Points on a hilly landscape, in no order, each with its height.
From any point a ball rolls to the lowest of the 3 points nearest to it. It stops when none of these is lower. Distance is the straight distance between rows; heights are no part of it.
Deze height 31.0: |  38 | -23 |  47 |  -6 |  -9 |   9 | -22 | -40 | -12 |  -3 | -47 | -15 |  -3 | -33 |  -4 | -20 |  22 |  22 |  -8 |   6 | -19 |
Tani height 21.5: |  60 | -39 |  40 |   0 | -26 | -11 |  -6 | -27 | -18 |  15 | -30 |  12 | -17 | -54 | -43 | -13 |   4 |  25 |   3 |  16 |  22 |
pofu height 54.9: | -24 |  -6 |   5 |  36 | -21 | -14 |  75 |  45 |  37 |   0 |  16 |  21 | -17 | -28 |  22 |  16 | -37 | -28 |   1 | -29 |  37 |
rafe height 28.4: |  -7 |   4 |  48 |  -7 | -11 |  35 | -72 | -24 |  -7 | -25 | -14 | -18 |   4 |   8 |  20 | -32 |  42 |  47 |   8 |   9 |  13 |
zonep height 34.7: |  53 |   1 |  -9 |  10 | -23 | -14 |  36 | -34 |  -4 |   2 | -34 | -14 |   1 |  -4 |   2 |  15 | -35 |   4 | -40 | -10 |  37 |
sizu height 69.0: | -84 |  19 | -24 | -15 |  14 | -25 |   8 |  28 |  21 |   0 |  53 |  73 |   3 |  37 | -29 | -56 |  22 |  48 |   8 |  14 | -52 |
ranef height 62.3: | -79 |  53 | -62 |   7 |  36 | -27 |  36 |   8 |  42 | -10 |  26 |  37 | -10 |  31 |  11 | -52 |  27 | -13 |   9 | -44 | -20 |
fusi height 47.2: |  52 |  18 |   8 |  10 | -24 |  41 |   3 | -33 |   6 |  -4 | -52 | -45 | -25 |  26 |  54 |   8 | -14 | -56 | -23 | -53 |  25 |
voliv height 31.9: |  51 | -10 |  11 |  22 | -39 | -43 |  28 |   6 |   2 |  15 | -33 |   8 |   1 | -38 |  21 |   0 | -45 |  25 | -13 |   5 |  48 |
sov height 43.6: |  51 |   9 |   7 | -14 | -23 |  16 |   2 |   0 |   2 |  23 | -23 | -48 | -20 |  13 |  36 |  21 | -17 | -13 | -10 | -31 |  43 |
saze height 40.6: |  -1 |  37 | -55 | -11 |   8 | -86 |  46 | -51 | -15 | -27 |   4 |  52 |   1 |  28 | -17 | -22 |  11 | -25 | -33 | -26 |  -8 |
pon height 74.4: | -26 |  -9 |  31 | -27 |  10 | -10 | -49 |   1 | -22 |  20 |  44 |  22 |  12 | -27 | -28 | -21 |  15 |  38 |  28 |  72 |   0 |
Koduz height 17.3: |  49 | -56 |  17 | -14 | -35 | -14 |  -5 | -16 | -32 |  24 | -12 |  -2 |  26 | -40 | -59 |  -3 |  41 |  14 |  -2 |  24 |  22 |
mor height 39.5: | -12 | -44 |  22 |  10 | -16 | -24 |  14 |  23 |  20 |  -4 |  16 |  27 |  -7 | -72 | -15 | -15 | -22 |  25 |  12 |  30 |  27 |
tem height 26.1: | -12 |  15 |  -1 | -29 |  31 |  22 | -11 |  11 | -14 |   9 |  26 | -14 |  19 |  32 |   6 | -21 |  16 | -18 |  25 |  15 | -33 |
soko height 33.2: |  49 |  50 | -30 |  11 |   9 | -12 |  39 | -47 |  -3 |  -7 | -23 | -29 |  -2 |  12 |  39 |  20 | -21 |   3 | -22 | -51 |   6 |
sasaf height 23.1: | -10 | -17 |  65 |  18 | -15 |  42 | -32 |  50 |  -4 | -11 |  45 | -40 | -13 | -26 |  -1 | -21 |  21 |  57 |   4 |  47 |  34 |
niniz height 46.7: |  22 |   1 |  -1 |  54 |   9 | -44 |  46 |  13 |  20 |   8 | -24 |  10 | -12 | -22 |  54 |  16 | -21 |   4 | -40 | -24 |  52 |
bafu height 22.6: | -49 |  -8 |  10 |   3 |  -7 |  62 |  -1 |  22 |  11 | -28 |  47 |  13 | -14 |  42 |   8 |  27 | -26 | -72 |   1 | -29 |  -4 |
duv height 7.6: | -15 |  29 |  -6 |   6 |  14 |   1 |  -1 |  18 |  57 | -15 |  10 | -34 | -22 |  -2 |  50 |  -4 | -18 |  -4 |  19 | -28 |   4 |
nesa height 34.6: | -32 |   5 |  29 |  11 |   0 |  63 | -39 |  16 |  10 | -15 |  55 | -24 | -14 |  47 |  -8 |  43 |   2 | -64 |  24 |  27 |   2 |
Bukeg height 30.5: |  45 |  11 | -11 |   1 |   6 | -44 |  74 | -22 | -10 |   3 |  -9 |  -5 | -17 |  -2 | -13 |  24 | -33 | -39 | -35 | -28 |  -1 |
sodip height 34.5: |  19 |   3 |   1 | -24 | -12 |  13 | -28 |  -5 | -19 |   5 |  -3 | -24 |  25 | -12 | -14 | -14 |  -3 |  21 |  10 |  27 |  17 |
roku height 28.0: | -55 |  12 |  -9 |  20 |  -1 | -14 |  27 |  35 | -16 |  32 |  47 |  42 |   5 |  33 | -48 |  -7 |  12 | -21 | -39 |   7 | -29 |
Zila height 26.8: |  46 |   2 |  19 |   6 | -31 | -16 |  21 |  -7 |   8 |  17 | -32 |  27 |   7 | -26 | -27 |   4 |  -4 |  15 |  -9 | -10 |  14 |
toraz height 43.2: | -23 |  27 | -27 |  16 |  15 | -32 |  24 | -11 |  12 |   6 |  -6 |   4 |  -5 |  11 |  11 | -29 | -28 |   6 |  19 | -27 | -10 |
tubu height 3.1: |  -5 |  25 | -14 |  -5 |  15 |  13 | -12 | -10 |  16 |  -6 | -11 | -25 |  -4 |  12 |  35 |   4 |  -6 |  29 | -10 | -13 |  -6 |
kov height 31.4: | -14 |  17 | -22 |  18 |  -2 | -34 |  51 |  16 |  -5 |  58 |  23 |  53 |  -2 |  20 | -40 |  -9 |  -2 |  15 | -15 |  -2 | -23 |
padat height 32.4: |  25 |  44 |   1 |   2 |  -6 | -87 |  27 | -27 | -16 |  -6 |  -5 |  38 |   8 |  -9 | -35 | -10 |   4 |  26 |  -1 |  18 | -17 |
fuzu height 11.4: | -53 |  27 | -15 |  10 |  31 |  17 |  28 |  28 |  28 |  16 |  44 |  62 |   7 |  66 | -14 | -20 |   0 | -50 |   5 | -16 | -35 |
rika height 28.9: |  55 |  14 |  28 |  -5 | -15 | -30 |  19 | -23 |  -8 |   1 | -75 |  38 | -11 | -68 | -31 |   2 |   4 |  34 |  -3 |  -8 |  33 |
zorik height 29.3: | -24 |   5 |  31 |   6 |  -8 |  64 | -20 |  42 | -19 |  20 |  47 | -41 |   0 |  11 | -17 |  20 |  -7 | -29 |  25 |  46 |  13 |
kobi height 33.9: |  -6 |  16 |  11 | -23 |   2 |   0 |  -9 |  30 |   9 |  29 |  39 |  -5 |   9 | -10 | -46 |   2 | -13 |   4 |   4 |  50 |  -4 |
gubo height 46.3: |  11 | -21 |   2 | -20 |   4 |  23 | -39 | -29 | -18 | -43 | -61 |   3 |  24 | -26 | -29 | -46 |  29 |  36 |  -3 |  17 | -65 |
lobi height 19.9: |  27 | -31 |  62 |  -5 | -17 |  20 | -46 | -30 | -18 |  -1 | -29 |  -9 | -17 |  -1 | -19 | -31 |  13 |  24 | -20 |  15 |  37 |
fozof height 12.4: | -12 |   7 |  -5 |  14 |   9 | -10 | -44 |   8 | -11 |  32 |   5 |  10 |  19 |  -3 | -16 |  -5 |  -1 |  34 |   1 |  19 | -24 |
zutev height 11.7: | -35 |  -5 | -24 |  29 | -10 |   4 |  25 |  27 |  41 |   5 |  16 |  25 | -10 | -25 |  12 | -21 | -27 |   8 |  15 |  -6 |  -4 |
lonor height 15.0: |  69 | -37 |  -1 | -10 |  -9 |  35 |  17 | -14 | -30 |  -4 | -52 | -33 |  12 |  -1 |  -5 |  22 |  31 | -14 | -43 |   2 |  -3 |
Zag height 44.6: |  15 | -16 |  30 |  30 | -21 |  -8 |  30 |  38 | -20 |  31 |  35 |  50 |  -8 | -40 | -10 |  20 | -26 |   5 | -15 |  25 |  85 |
Riler height 45.5: |  17 | -27 | -36 | -46 |  20 |  14 | -33 | -50 | -23 | -63 | -71 | -31 |  32 | -17 |   3 |  -8 |  23 |  14 | -21 |  -3 | -58 |
bebif height 4.4: | -37 |   2 | -24 | -15 |  22 |  60 | -14 |  14 |  -9 |  -8 |  59 |  31 | -11 |  48 |  -7 |  48 |  16 | -73 |  27 |  -8 | -38 |
liv height 54.2: |   7 |  68 | -68 |  -6 |  22 | -88 |   3 | -55 |   2 | -56 | -29 |  32 |  10 |  -2 | -11 | -18 |   6 |  -8 |   9 | -51 |  -4 |
bubi height 50.8: |  -1 |   6 |  31 |  28 | -12 | -62 |  -7 |  22 |  23 |   0 | -33 |  60 |  10 | -74 | -15 |   7 | -27 |  76 |   4 |  26 |  32 |
rik height 41.6: |  30 |  14 |  10 | -21 |   4 | -29 | -46 | -33 | -20 | -18 | -47 |  -1 |  28 | -21 |  -8 |  -1 |  -2 |  68 |  -6 |   6 |  -3 |
Saro height 38.9: |  32 |  -7 |  30 |  38 | -18 |  -3 | -29 |  -3 |  20 |  -1 | -16 |  14 | -17 | -41 |  22 | -18 | -13 |  53 | -12 | -19 |  15 |
mipi height 30.8: |  15 |   8 |   0 |   6 | -14 | -51 |   8 |  -7 | -36 |   1 | -52 |  43 |  -7 | -62 | -14 |   9 | -10 |  24 |  -3 | -11 |  23 |
tefu height 10.5: |  47 | -28 |  18 | -10 |   5 | -36 |   9 |   5 | -16 |  47 |  -3 |  43 |  23 | -38 | -77 | -15 | -16 |  20 | -10 |  56 |  -1 |
git height 12.2: |  18 |  22 | -33 | -27 |  -9 |  37 | -15 | -24 |  -5 | -11 | -30 | -69 |  -1 |  52 |  48 |   8 |  14 |  -9 |   3 | -40 | -19 |
san height 14.9: |  35 | -30 |  60 |   3 | -27 |   9 | -10 |   7 |  -1 | -41 | -21 | -37 | -37 | -38 |  59 |  -4 |   6 |  65 |   5 | -34 |  53 |
Fet height 32.5: | -34 |  18 |  -9 |  30 |  12 | -19 |  34 |  24 |  33 |   7 |   9 |  22 |  -7 |   8 |  14 | -21 | -10 | -10 |   1 | -26 |  19 |
Repa height 4.2: | -52 |  -9 |  18 |   3 |  13 | -41 |   4 |  46 |  26 |  18 |  36 |  53 |   5 | -63 | -15 | -22 |  -6 |  48 |  31 |  35 |  17 |
fuf height 55.6: |  38 |  28 |  -8 |  -5 |  36 | -29 |  18 | -60 | -13 | -16 | -65 |  -7 |  24 | -27 |   7 |   0 |  32 |  25 | -10 | -43 | -40 |
Laga height 45.4: | -57 | -34 |  44 |  35 | -29 |  62 | -16 |  45 |  25 | -17 |  56 | -11 | -33 | -26 |  11 |  -6 |   5 | -28 |  34 |  38 |  38 |
zaluz height 36.4: |  23 | -13 |  29 |  -6 |  21 | -47 |  -9 | -13 | -15 | -16 | -55 |  61 |  33 | -63 | -59 | -29 |  28 |  60 |   5 |   7 |  13 |
rolag height 21.6: | -64 |  28 | -13 | -11 |  46 |  -4 |   2 |  14 |   4 |   5 |  29 |  18 |  -5 |  57 |  22 |  19 |  13 | -40 |  26 |   6 | -46 |
Vuvud height 32.3: |  53 | -30 |  36 |   3 | -25 |  45 | -22 | -11 | -27 |  -5 |  -2 | -35 | -18 |  18 |  -3 |  23 |  12 |  -2 | -19 |   9 |  41 |
suzu height 12.0: |  46 | -15 | -38 | -31 | -18 |  -9 |   1 | -16 | -25 | -17 | -13 | -23 |  19 | -11 |  -5 |   2 |  21 |  14 | -37 | -14 | -16 |
laret height 29.0: |  36 |  -4 |   3 |   2 |  -3 | -33 |  -1 | -24 | -14 |  35 | -32 |  20 |  15 | -33 | -39 |  13 |   5 |   3 | -18 | -16 |  -5 |
zogaz height 55.8: |   5 |   0 | -21 |  39 |  -3 |  -2 |  48 |  27 |  25 |   4 |  17 |  20 | -33 |  21 |  62 |  19 | -23 | -57 |  -1 | -47 |  -5 |
Nedi height 16.5: | -51 |   9 |  -2 | -14 |  36 |  47 | -51 |  16 |  16 |   4 |  12 |   1 |   5 |  36 |  36 |  12 |   9 | -41 |  31 |  -1 | -67 |
nin height 31.7: |  10 |  -4 |  37 |  27 | -23 |  -4 | -21 |  40 |   8 |   7 |  41 |   5 | -20 | -24 |  -3 |   2 |   7 |  52 |  19 |  50 |  52 |
pamo height 36.9: | -20 |  49 | -60 | -26 |  29 | -12 |  -4 | -25 | -26 | -19 |  16 | -14 |   2 |  36 |  -2 |  -6 |   7 | -10 | -10 |   1 | -54 |
mubi height 28.5: |  22 | -73 |  -4 | -23 |  -5 |   9 | -28 | -12 | -36 | -13 |  -6 | -29 |  36 |  12 | -44 |  32 |  34 |  10 | -17 |  35 |  -2 |
duvaz height 31.6: | -18 | -21 |  39 | -36 |  -6 |  -5 | -68 |  -5 |  13 |  10 |  10 | -11 |   9 |  -6 |  -8 |  -6 |  -3 |  56 |  30 |  -2 |  20 |
vopel height 31.5: | -23 |  22 | -53 |   5 |   6 | -20 |  61 | -15 | -11 |   3 |  13 |  31 |  -6 |  56 | -38 | -13 |  -6 | -38 | -20 | -14 | -25 |
Vekid height 19.6: |  21 | -25 |  22 | -10 | -20 |  15 | -33 | -47 | -10 |  -3 | -47 | -67 |   7 |  26 |  35 |  -2 |  12 |   3 |  12 |  -8 |  -2 |
Sani height 11.6: |   9 | -34 | -13 | -38 |  16 |  -8 | -12 | -16 |  -9 |  15 | -19 | -14 |  40 |  16 | -41 |  10 |  10 |  15 |  -4 |  30 | -22 |
Tidov height 12.3: |  -8 |   9 | -25 | -17 |  42 |  23 | -34 | -12 |  -6 |  19 |  -8 | -29 |  -3 |  74 |  29 |  13 |  12 | -11 |  12 |  -8 | -40 |
susir height 39.4: |  29 |  -9 |  26 |  33 | -38 |  19 |  -9 |  17 |  -5 |  21 |  -3 |  15 | -17 | -26 |   0 |  -9 | -17 |  12 | -10 |  13 |  61 |
Dupi height 81.8: | -13 | -54 |  32 | -46 | -19 |  -3 | -78 |   4 | -22 |   5 |  25 |  22 |  52 |   0 | -63 |  -6 |  27 |  41 |  14 |  87 | -11 |
Lek height 41.0: |  10 | -33 | -29 | -30 | -19 |  50 | -12 | -24 | -28 |  -3 | -24 | -33 |  29 |  39 | -22 |  35 |   3 | -20 | -21 |  18 | -22 |
laz height 22.0: |  15 |  32 | -46 | -19 |   7 |   8 |  -4 | -45 | -13 | -37 | -52 | -30 |  16 |  22 |  40 |   9 |  -8 |  -9 | -21 | -37 | -24 |
pomi height 39.6: | -40 | -24 | -19 |   9 | -18 |  23 |  29 |  38 |  66 |   1 |  10 |  30 | -20 | -11 |  30 |   7 | -40 | -37 |  12 | -27 |   6 |
Geg height 18.3: |  19 |  31 | -17 | -21 |   1 |  40 | -18 | -15 |   9 |  22 |  -2 | -61 |  -6 |  40 |  51 |  48 | -19 | -56 |   3 | -10 |   4 |
nanef height 55.7: | -74 |  -3 |  15 |  10 | -33 |  32 |   4 |  36 |  71 |  -7 |  29 |  17 | -20 | -28 |   8 | -26 |  -6 | -23 |  65 | -14 |  -6 |
suf height 23.8: |  -8 |  26 |  20 | -19 |   5 |  64 | -50 |  18 |  12 | -31 | -10 | -46 | -13 |  35 |  59 |  39 | -12 | -52 |  32 |  -9 |  -4 |
Pum height 23.6: | -57 |  23 | -39 |  15 |   6 |   8 |  54 |  47 |  -1 |  36 |  36 |  47 |   3 |  46 | -37 | -20 |  15 | -24 | -30 | -25 | -17 |
Rokat height 32.0: | -38 | -19 |   6 |  23 |   8 | -34 |  40 |  60 |  -7 |  38 |  59 |  84 |  -8 |   8 | -53 | -14 |  -9 |  -6 | -10 |  21 |   4 |
maba height 43.1: |  14 |  37 | -26 |  21 |   9 | -33 |  22 | -34 |   2 |  -1 | -45 |  20 |  -5 |  12 |   7 |   0 | -12 |  -8 | -16 | -31 |  13 |
Zivi height 11.5: |   5 |   6 |  11 | -10 |   5 |  39 | -22 | -33 |  20 |  12 | -21 | -83 | -12 |  31 |  38 |  12 |  -2 | -37 |   5 |  -8 |  10 |
deg height 33.1: | -39 | -16 |  -6 |  17 |  15 | -14 |  -3 |  35 |  15 |  19 |   4 |  13 |  -2 |  -2 |   1 |  -6 |   1 |  19 |  13 |  10 |  -2 |
bov height 43.5: |  26 |  -4 |  43 |  11 |   6 |  32 |  12 |   8 | -37 |  25 |   1 | -43 | -19 |  20 |  43 |  23 |  -9 | -38 |   9 |  -5 |  23 |
pur height 11.8: | -16 |  -2 |   6 |  15 | -15 |  40 | -28 |  49 |  17 |  -8 |  13 | -23 | -31 | -14 |  33 |  -3 | -23 |  -8 |  52 | -10 |  30 |
migu height 40.5: | -16 | -12 |  70 |  23 |  -7 |  27 |  -9 |  34 | -25 |  17 |  59 |  13 | -29 | -18 | -12 |   5 |   9 |  -8 |  11 |  40 |  44 |
feru height 52.9: | -59 | -44 |  19 |   3 |  -3 |   9 |  14 |  36 |  58 | -10 |  21 | -10 | -32 | -56 |  23 |  10 | -19 |   1 |  33 |  -5 |  28 |
midul height 38.5: |  45 | -37 |  39 |   3 | -52 |  17 |  -7 | -15 |  -1 | -10 |  -1 | -35 | -20 | -14 |  36 |  29 |  15 |  -7 | -13 |   1 |  40 |
Guz height 9.6: |   9 | -24 |  -1 |   0 |  17 | -45 |  24 |  12 | -29 |  12 |  10 |  24 |  22 | -36 | -74 |   5 |   7 |   8 |   2 |  32 | -11 |
vak height 14.4: | -57 |  28 | -29 |   1 |  32 |  53 |  14 |  36 |  63 | -15 |  17 |   1 | -34 |  45 |  36 |   4 | -14 | -24 |  32 | -47 | -20 |
pilo height 9.7: |  -4 |   5 |   1 | -39 |  -8 |  32 | -36 | -68 |   9 | -35 | -45 | -58 |  -8 |  42 |  76 |  -8 |   9 |   4 | -18 | -38 |   7 |
Fere height 22.4: |  10 |  26 | -32 |  -1 |   9 |  -8 |  -6 | -36 |  -6 | -20 |  -8 | -18 |  16 |  25 | -11 |   3 |   7 |   4 |  -6 |  15 | -46 |
Zaren height 83.6: | -20 |  20 | -20 | -32 |  33 | -20 | -59 | -13 | -18 |  -5 |  29 |   0 |  33 |   4 | -40 |  -3 |  15 |  34 |  37 |  61 | -33 |
vareg height 40.7: | -34 |  21 | -37 | -14 |  29 |  -1 |  33 |   0 | -20 |   5 |  21 |  42 |  18 |  27 | -21 |  -4 | -18 | -22 |  29 |  21 | -38 |
rurab height 31.1: |  55 |  13 | -70 |  13 |   0 | -70 |  89 | -53 | -16 | -21 | -13 |  21 |  -2 |   1 | -47 |   1 |  -8 | -40 | -35 | -29 | -20 |
ruke height 54.8: | -57 | -23 |   5 |   3 | -33 |  61 |  24 |  59 |  69 | -28 |  26 |  32 | -36 |  -3 |  39 |  20 | -33 | -45 |  25 | -44 |  17 |
Rep height 35.5: | -16 |  -7 |  15 | -25 |   1 |  47 | -37 |  37 | -26 |  22 |  30 | -36 |   1 |  42 |   5 |  26 |   9 | -66 |  25 |  30 | -22 |
Bomid height 37.3: | -20 |  -2 |  -6 | -27 |  22 |  25 | -31 |  47 |  -9 |  29 |  37 | -27 |  16 |  50 | -12 |  31 |  28 | -30 |  42 |  28 | -18 |
rufab height 37.5: |  70 | -24 |  43 |  57 | -45 |  -7 |  30 |  22 |  -2 |  18 | -25 |  18 | -24 | -55 |  16 |  20 | -24 |   9 | -51 |  24 |  59 |
mudar height 25.6: |  32 |  24 | -30 |  10 |   2 | -67 |  57 | -32 | -22 |  -8 |  -5 |   4 |  18 |  17 | -25 |  -7 |  14 |  -5 | -16 | -10 | -27 |
lupen height 21.3: |  28 |  19 | -95 | -41 |  17 |  -8 |  18 | -36 | -34 | -51 | -47 | -55 |  39 |  20 |  -8 |   6 |  30 | -11 | -31 |  -2 | -64 |
gon height 6.8: |  11 | -44 |  97 |  -4 |  -8 |  26 | -33 |  -2 | -14 |  -1 | -10 |  -3 | -26 | -20 |  37 | -17 |  23 |  34 | -12 |   6 |  28 |
guf height 7.7: |   4 |  -3 |   5 | -16 |   3 |  45 | -41 | -16 |  19 |  -2 | -17 | -51 | -18 |  49 |  64 |  -3 |   7 |  -7 |  -2 | -17 |  -5 |
zomu height 3.6: |  15 |   1 |   0 |  28 |   8 | -60 |  10 |  26 |   0 |  30 |  44 |  46 |  21 | -20 | -32 | -22 |   6 |  21 | -16 |  49 | -24 |
Genir height 13.4: |  20 | -12 |  24 | -12 | -22 |  19 | -21 | -59 |   1 | -23 | -34 | -57 |  -2 |  26 |  48 |  18 |   1 |  14 | -26 | -22 |  10 |
sem height 39.2: | -39 |   2 |   3 |  11 |  34 | -55 |  -5 |  24 |   0 |  19 |  11 |  37 |  22 |   0 | -30 | -36 |  -1 |  14 |   7 |  45 | -34 |
rimol height 4.5: |  18 |  61 | -35 |  10 |   3 | -33 |  77 |  -2 |  10 |  -4 |   0 |   0 |  -3 |  26 | -29 |   5 |  13 | -34 | -13 | -24 | -28 |
Zap height 37.0: | -78 |  10 | -42 |  34 |  16 |   6 |  24 |  50 |  29 |  -2 |  50 |  48 | -24 |  17 |  -8 | -30 |  11 | -13 |  -4 |  -9 | -41 |
nozu height 15.2: |  67 | -51 |  -9 |  -9 |   6 |  -8 |   5 |   9 | -36 |  -8 | -29 |  -7 |  37 | -46 | -52 |  13 |  45 |  20 | -26 |  16 |  -8 |
tamo height 50.7: |  12 |  24 |   0 |   5 | -26 |  39 |  -6 |  21 | -21 |  30 |  54 | -28 |  -6 |  30 |  15 |   9 |  11 | -59 |  -3 |   4 |  29 |
nizu height 47.7: |  13 | -23 |   3 |   9 |  -1 |  -2 |  17 |  -2 |  -6 |  33 |  13 | -13 | -14 |   6 |  -6 |  24 | -33 | -16 | -25 |   9 |   4 |
Dubet height 17.1: | -33 |   1 |  18 |   0 | -12 |  27 | -35 |  22 |  22 | -20 |  27 | -36 |  -3 | -18 |   6 | -10 | -20 |  29 |  19 |  22 |  32 |
zir height 42.3: | -29 | -11 |   0 |  42 | -15 |   9 |  10 |  37 |   6 |  17 |  27 |   8 |  10 |  13 |  -6 |   0 | -21 |  -3 |  -3 |   1 |  10 |
gufe height 28.8: | -70 |   4 | -50 | -26 |  40 |  20 | -13 |  15 | -47 |  10 |  33 | -12 |   5 |  70 | -48 |  28 |  49 | -55 |  26 |  17 | -84 |
Rebo height 37.2: |  31 |  13 | -30 | -31 |  14 |  23 |  26 | -25 |  -2 |  -2 |   6 | -32 |  -1 |  40 |  -3 |  20 |   0 | -43 | -16 |  -3 | -14 |
tinak height 14.0: | -64 |  31 | -40 |   6 |   9 |  13 |  33 | -18 |  75 | -21 |   3 |   5 | -19 | -15 |  39 | -23 | -35 |  -8 |  19 | -53 |  -9 |
bon height 40.4: | -15 |   1 |  -6 |  17 |  15 | -21 |  11 |  17 |  59 |  19 | -31 |  25 | -14 | -34 |  60 |  -6 | -41 |  11 |  -9 | -29 |  33 |
sefe height 47.1: | -25 |  -4 |  27 |  17 |  -4 | -38 | -21 | -10 |   7 | -12 |  20 |   8 |  11 | -47 |  11 |  -9 |  -6 |  49 |  30 |   0 |  11 |
das height 11.9: |  37 | -33 | -20 |   0 |  14 |  -8 |   4 |  -7 | -35 |  29 |  14 |  -9 |  26 | -20 | -73 |  -2 |  24 | -12 |   1 |  23 | -22 |
Zuteg height 36.3: |  18 |  -8 |  23 |  20 | -29 | -10 |  -5 |  11 |  22 |   3 | -25 |  11 | -11 | -38 |  30 | -11 | -36 |  44 | -25 | -30 |  63 |
kopig height 57.0: | -31 |   3 |  33 |  21 |  10 | -37 | -26 |  15 |  -5 |  15 |  19 |  37 |  44 | -26 | -30 |  -7 | -16 |  47 |  18 |  46 |  13 |
loda height 19.8: | -16 |  -1 |  56 |  16 |  -5 |  59 | -53 |  31 | -19 |  -8 |  30 | -28 |  -9 |  -1 |  -4 |  11 |  -6 |   1 |  44 |  -2 |  25 |
Zet height 38.4: |  -5 | -40 | -51 | -69 |  34 |  31 |   2 |  -3 | -62 | -32 |  42 | -18 |  25 |  10 | -11 |   4 |  37 | -38 |  11 |  34 | -47 |
fiz height 50.9: |   5 |  66 | -43 | -20 |  22 | -68 |  16 | -57 |  -4 | -27 | -45 |   6 |   4 | -13 |  15 | -13 |   6 |  12 |  -7 | -39 |   6 |
runi height 4.3: |  47 | -23 | -56 | -24 |  25 |  -9 |  17 | -35 | -25 | -28 | -24 | -17 |  41 | -13 | -28 |  15 |  19 |   4 | -27 | -11 | -25 |
sasup height 14.6: |  21 | -23 |  88 | -12 | -29 |  23 | -34 | -60 |  -5 | -36 | -34 | -23 | -33 | -31 |  55 | -19 |  10 |  25 |   3 | -30 |  19 |
Zaf height 39.3: |  28 |  27 | -19 |  30 |  15 |  -5 |  11 | -19 |  24 |  -6 | -40 | -27 | -23 |  14 |  96 |   0 | -33 |   1 | -30 | -59 |  15 |

Where does a ball stop that starts at each point below?
Rep => tubu
rika => zomu
nin => tubu
migu => tubu
tamo => tubu

Call two points neighbours if one is among the 3 nearest of the other. Go from one point of each pair to the other, from neighbour to neighbour, staying as low as possible. Name the highest point that can't be avoided.
runi / tubu => laz
guf / rimol => vopel
guf / fuzu => rolag
zomu / Sani => das
fozof / zutev => deg
